Points on a hilly landscape, in no order, each with its height.
A ball rolls from a point to the lowest of its 2 nearest points, and stops where none of them is lower. Distance is the straight distance between rows; heights are no part of it.
Q_899 (h 2.69): [-16 -13  -3  -1  10  16   4   3 -14  21 -11  -2  14   7  26   2  -2 -16
  -2  -5]
Q_894 (h 5.86): [  8  18   0  12  -7   1 -15   0  -2   7  17   2   4  11 -19   7  10  34
   1  -3]
Q_733 (h 3.04): [  0   0   5  -9   0  -2   4 -15  21 -23  -8   6 -14  14   6  11  -1  23
  -6   7]
Q_291 (h 2.45): [-16   3  18  19   4  10   3 -10  -3  19  15  -3  13  -3   4   1 -20 -10
 -17   0]
Q_787 (h 1.77): [  4   9  -1 -13   3 -10   9  11  27  11   9 -11  10   6   0  -3  -1 -27
   7  -3]
Q_864 (h 0.38): [-10   8  -3   3 -25   6 -18  17   8 -28  -5  13 -11   0  15  -4  22 -12
   4   1]
Q_515 (h 2.83): [-12 -15  -4   1  -6  -2  14  -6 -11 -17  18   3 -24   7  24  11  22 -13
  31   0]
Q_730 (h 4.15): [ 17  -9   7   4   0  -3  10  -8 -10 -10  17  -8 -23   9   9   8  12   4
  12   6]
Q_100 (h 2.08): [ 11  -4  -9  -5  -2 -26  -2  11  11   3 -23 -17  21  -5 -16 -13  15 -21
  -4 -11]
Q_620 (h 1.39): [ -7  10 -15   0 -10  14 -22  13  11 -29   1  17  -9   0   0   5  17   0
   1  -6]
Q_442 (h 3.08): [  9 -14   6  -6  -2   1   0 -16  -8 -35   8   4 -28  13  17  15  24   4
  -6  -1]
Q_970 (h 4.86): [ 13  -2  -3 -15   2  -2  -4   8 -10  -2   6 -12   6  -3 -16  10 -18 -19
  -6 -11]
Q_716 (h 3.47): [ 11   6  -4  -2  -3 -19  -8  13   4  -1  -3  -8  -1 -23 -32 -10 -20  -5
  -2  -1]
Q_720 (h 2.79): [  6 -10  -3  11   9  13   9 -15  12 -10   5  -7  -6   7   8  41  14  13
  -6   6]
Q_912 (h 4.06): [ 20   0  -7  -5   0 -20 -14  14   2  -6 -14 -15  -1  -7 -24  -6   5  -1
 -14 -14]
Q_553 (h 3.59): [ 13 -14   1   1   9  10  12 -11  -5 -18  12 -12 -17   8  10  33  14  -2
   4   6]
Q_233 (h 4.11): [-10   3  -2 -19  11  -6  -8  -8  12   2  -5  17  15  -6  -6   8 -22   7
 -21  -7]
Q_850 (h 0.63): [-12  -7  10   9  -2   8  -5 -17   5 -14  14   1   8   1  20  17  -4  12
 -15  -6]
Q_802 (h 4.95): [  8 -12  -2 -12  10 -10  -8  14 -11  -4 -21  -4  -9 -26  -4 -11 -11  -5
  -3  -1]
Q_721 (h 4.46): [  1  10  -8  -3   3   2  16 -14  32   5  -8   9   2  11 -20  18   1  27
   2   9]
Q_378 (h 2.19): [ -6  -9  -4   3  -1   8  20  -5   4  -7  11   0 -19  -5  26   4   7  -2
  29  10]
Q_905 (h 4.18): [  3   3  -1 -12   4 -11  18   8   1  22   7  -3   2 -13 -21  -6 -18 -19
   1   8]
Q_35 (h 2.43): [ -5  -1   3   5 -13   2  12 -19  19 -31  -5  12   3  19   4   8   2  27
   8  10]
Q_458 (h 3.70): [  8  14  12  -3   6 -14  -9   8  23   4   3  -9 -10  -2  -3 -18   2 -11
 -15   0]
Q_431 (h 2.95): [ -4   6  25   9   1  -2  -7 -13  -2  13  12  -8   8   2   2  -9 -14   9
 -16   7]
Q_14 (h 6.11): [  0  10  10  21 -10   0 -10  -9 -11  25  18  -1   8   9 -12  -4   7  22
  -5  -2]
Q_213 (h 5.35): [ 12  -2  -4   0  -5 -11  -7   7  -9  20 -23  -7   7   2 -11 -19  17  17
   2  -5]
Q_605 (h 3.33): [-12  -5  22   8  -1   2   6 -11 -19  19   0  -9  10  -9   3 -18 -23   3
  -8  14]
Q_895 (h 2.93): [ -6  10 -17   1  10   8  -6   2   2   4   4  14  -9  -1  -9  18   4   9
  -6  -6]
Q_118 (h 4.21): [  4   2 -15  10  -8   8  12   2   9 -21  15   5   6   5  -9  20   1  16
  22   0]
Q_876 (h 4.17): [ -2  -5   2   1  -7  11  -4  -9 -21   3   0  11   6   2   6  -5   3  14
   2  -2]
Q_539 (h 3.57): [ -2  16   2   3   5  -5  17  -7  17  10  12  -6  -5   1  -7  -1 -11   9
   6  15]
Q_228 (h 1.57): [-18 -18  -2   8 -11  10  17 -20   2 -15   7   5   8  18  37  10  22  -2
  14  -4]
Q_513 (h 4.88): [ -1  -2   8   5  -2 -20  -4  -2 -19  23 -25 -14  12  -8 -15 -22   4   8
 -11   0]
Q_199 (h 3.90): [  2  12   1   5  -4  -8   6   8  17  17  10  -8   3  -9 -14 -12 -11  -6
   4  10]
Q_109 (h 4.27): [-13  -2   7   7  -5   4  -5  12 -27   6   1  -3  14 -26 -12 -13 -21 -10
   4   0]
Q_290 (h 1.90): [ -4  -5  -9  -7  11  11   5  -7   1  13 -14   5  11  15  20  -5   8  -2
   3  -2]
Q_784 (h 2.78): [  2  -9 -12   3   5  21  -1   8 -15  -9  13  -1 -12   1  17  23   9 -16
   8  -3]
Q_600 (h 3.22): [ 23  -9   1  -9   8 -19 -10   6  -7   0 -16 -26  15  -5 -12  -8   8 -19
 -17 -14]
Q_971 (h 4.09): [ 16   1 -15 -12  -5 -14  -5  16  -4 -11 -22 -11   9 -16 -30  -7  -7   0
   2   0]
Q_739 (h 4.50): [ 22   0   5 -14  15  -6 -11   2   2   0   7 -11   1   0  -9  10  -3 -23
 -22 -12]
Q_83 (h 4.66): [-16   8  -7  -6  10  -6  -4   4 -11  34 -10  18  10 -12 -20   1 -12   0
  -9  -4]
Q_877 (h 4.53): [  0 -10   0   2  -2   8  -8   7 -24   7  -7  -4  16  -4   9 -11  -2   2
  -1  -6]
Q_832 (h 4.52): [ -2  -2   4  18  -8   8  21   2 -19  -3  23  -2  -9  -7  -3  10 -19  -4
  23   9]
Q_139 (h 4.98): [-15   5   3  -1   0  -7 -14   3  -9  35 -14   8  23  -7 -19  -4  -4   2
 -23 -14]
Q_463 (h 4.51): [  5 -10  11   9  -7   2  13  -7 -15 -12  33  -2 -15   0   1  13  -3   1
  18  10]
Q_590 (h 5.00): [ 11  14   0   8 -24  -4  -5   1  15 -18   3  10  -6  18  -9  -4  16  12
  24   8]
Q_596 (h 4.89): [  5  -3  -1  -3  11   6  -5  -2  -9   8   3  -3  14   0   0   1 -15  -9
  -8  -1]
Q_783 (h 4.01): [ 22  -2  -7 -22  10 -10 -18   2 -15  10  -7  -9  17   3 -11   7   6 -22
 -20 -17]
Q_617 (h 4.05): [-13  -5   1   4 -11   8  10  10 -13  -1  -7   1  14 -21   0 -12 -32 -11
   9   4]
Q_132 (h 1.60): [  1  -8  10   5   4  -2  22  -7   9 -10   4   0 -14   7  32  -8   0  -2
  24  18]
Q_54 (h 4.48): [  9   6  -6 -19  13 -19   5   6   4  15  -6  -2  -4 -13 -26  -3  -3 -12
  -8  -6]
Q_800 (h 2.42): [ -7  10  -4   2  10   0  19   9  20  26   4  -9  16  10   2  -9  -2 -17
  10   4]
Q_811 (h 4.45): [  4  -2  17  17 -14 -16  -8   5 -19  17  -5 -17  10  -2  -4 -27  11   9
  -6   3]
Q_546 (h 4.38): [-10  10  -2 -20   3  -8  -2  -4  -3  17  -4  21  17 -12 -23   8 -24   3
  -5 -11]
Q_962 (h 1.34): [-14  -3  -6   3 -16   6  -7   7   3 -30  16  16 -21  -1  17   6  15 -12
  12  -3]
Q_371 (h 4.02): [  5  -7  27  14 -12  -8   0   0 -18   0   2 -21  15  -4   0 -21  -4  -5
  -1  -2]
Q_960 (h 0.32): [-11  -8  -7   4  -3  16   9  -3   5 -11   2   4  12   9  28  11   3  -1
  13  -3]
Q_249 (h 5.36): [  0   9  -4   0   0  -2  -9  -1   0  34 -12   2  12   5  -6 -21  14  17
  -7   0]
Q_544 (h 3.98): [  8  12  -6  -8   3  -1   2  -9  30  -8   2   3   2  16 -17  10  -3   8
   5   7]
Q_584 (h 2.51): [  5  -2  -4  -3   7   7  -6 -11  -9 -22  -5  13 -14  12   8  17  16  11
 -12  -1]
Q_89 (h 0.67): [ 19   1  -2 -10  -2 -17   7  13  18   6  -6 -20  15   2 -14 -12   3 -22
   5  -4]
Q_429 (h 2.07): [ -5 -13  -6   0   2   6  -4   8 -14 -23  13   7 -21  -5  26   9  13 -13
   7  -8]
Q_160 (h 4.37): [ 15  -1   4 -13   0 -17 -10  11  11  -8 -31  -8 -17   1   2 -21   9 -14
  -7   4]
Q_279 (h 1.89): [  9  -1   6 -13   7   2 -18  -4  -6 -22 -11  10 -25   7  10  -1   9   6
 -11  -1]
Q_803 (h 3.55): [  6   1 -13  11   2  15   6   4  -9 -11  15  -2  -4   1   0  18   3   2
  15  -1]
Q_611 (h 1.76): [ -4  -1  10  15  -4   8   0 -16  16 -13  10  -5  -3  10  11  25  11  19
 -15   2]
Q_278 (h 1.88): [-11  -5  11   1   3  -1  -6   3  -4 -15  13  18 -33 -15   9  -5  -4   7
 -11  -3]
Q_833 (h 3.63): [ -2  -3  25  12 -11  11   9  -8 -22   8   4 -12  19  -5 -10 -17 -18 -10
   0   9]
Q_519 (h 3.86): [-11   8  -6 -22   8  -8   2 -14  26  -4 -13  21   1   9   2   6 -13   5
 -14  -2]
Q_697 (h 5.21): [ 10 -13  -5  -3   3  -5  -1  16 -18   6 -10 -15  -3 -21 -15  -9 -13 -10
   8   6]
Q_421 (h 5.29): [  6  12   4  12 -27  -6  -3  -4  -1  -8   8   5 -11   4  -9 -11  18  20
   9   3]
Q_650 (h 3.87): [-15   0  -3   0   3  12  15   4  -5   7   0  -2  14  -5  12  -9 -27 -14
  12   0]
Q_262 (h 1.26): [  0   9   5  -5  12  -1 -15  -3   6 -13  -5  13 -26  -8   5  -5   0   7
 -20   1]
Q_223 (h 3.09): [ -9  -8  -3  -1   7  12   0  16   0  11 -15 -12   6   1  24 -10   7 -24
  -3 -11]
Q_790 (h 0.75): [ 12   0   6  -2   2  -3  15  -5  20   0  -3  -3 -15  13  14 -14   3   0
  17  16]
Q_457 (h 3.56): [-15  -3  -5  -3  12  14  26  -5   5  19  -2  -1  12   6  10   8 -22  -3
  14   4]
Q_333 (h 4.03): [ 13   8   1 -13   6 -22  -7   8  22  10 -17 -11 -10  10  -6 -15  13 -12
 -19  -4]
Q_751 (h 1.53): [-17  -2  -4   0  -2  16   7 -11   9 -23  -4  11  16  13  18   7   6  20
   4   5]
Q_980 (h 3.37): [ -1   9  11  -1   2  -7  -9  -6  16  12   0  -2  10   5   0 -13  -1  -2
 -17   2]
Q_613 (h 5.59): [ 15  14 -10  10 -16  -1 -11   4  -4   0  12   1   5  -1 -14  -1  12  17
  14  -1]
Q_2 (h 3.38): [ -6 -20  -1   2  -2  -2  10 -16 -11 -30  15   5 -21  18  19  13  33   3
  12  -2]
Q_537 (h 2.86): [  7   2 -13  -9   7   2   0  -9   4   3 -18  10  -1  19   0   6  12   5
   0   1]
Q_510 (h 2.23): [-14  10 -19  -2   5  18 -15  12  10 -17  -6  23 -11   1 -10  16   1  11
  -7  -4]
Q_97 (h 5.01): [-11   6  -4   8   1   6  -3   9  -9  31  -4  10  11  -6  -7  -7   0  10
   2   0]
Q_598 (h 3.64): [  1  -3  -8  -1   4   6  -1 -14  -8  13  -8  11   5  11  -3  12  -2  22
   2   0]
Q_498 (h 1.69): [-14   1   7  16   3  11 -13  -3   0   3  17   3   7  -7   9  10 -12   8
 -18  -3]
Q_738 (h 2.46): [  4  -2  14  -4   4  -4  -4  -1  -5  -5   9   2 -13 -10  -2  -8 -21   8
 -16   6]
Q_198 (h 3.07): [ -8   6  -8  10  10   3  21  -3  12  19   9  -6  -2   9   5   3 -11  -4
  19  11]
Q_637 (h 2.40): [  1  -7  -1   3  -8  11 -12  18   2  -6 -10 -13  14   7  25 -11  21 -20
   3 -14]
Q_106 (h 3.51): [ -6  10 -10   4  12  11  -7   5  -2  24   5   3  -8  -8   4  14   8  -1
  -8  -6]
Q_945 (h 2.92): [  7   5   0 -10   3 -12  -6   9   7  -2   3   6 -17 -11 -17  -5 -16   6
  -5   4]
Q_561 (h 4.26): [ -6  -4   3  15 -14  17  14   4 -22   4   6   2  -1 -16  -1  -3 -26 -10
  22  12]
Q_856 (h 3.50): [ -2  12  -3  -4   4   1   0 -12  23 -13  -1  16  -9   7 -10  14  -2  15
 -16  -1]
Q_674 (h 4.49): [-11  -9   7  -3   6  -9   2   7 -22  17 -12  -5  13 -28 -14 -14 -23 -15
  -7  -2]
Q_140 (h 1.48): [  0  -2  -8   5 -11   8 -18  21   5 -14  -2   1  -3  -2  16  -7  21 -16
   9 -10]
Q_713 (h 4.68): [  4  14  -6   9 -15   1   8  -5   7 -27  11  12 -11  11 -13  12  14  21
  27   7]
Q_50 (h 4.71): [ -6 -13   5 -14   5 -11  -9   3 -17  11 -26   1   6 -23  -8 -12 -11   3
 -15  -3]
Q_496 (h 0.74): [  5  -6   0  -4   8   0   6  -7   5   7  -2  -9   0  10  13 -12   3  -9
   7  -1]

Call two points neighbours if one is among the 2 nearest of the other. Go from one point of each pair to the other, from neighbour to neighbour, staying as low as possible. Name the highest point that can't be avoided.
Q_262 / Q_198 -> Q_971
Q_496 / Q_262 -> Q_2
Q_864 / Q_496 -> Q_223

Where does a ball stop that starts at each point below?
Q_421 -> Q_864
Q_596 -> Q_496
Q_83 -> Q_960
Q_802 -> Q_198
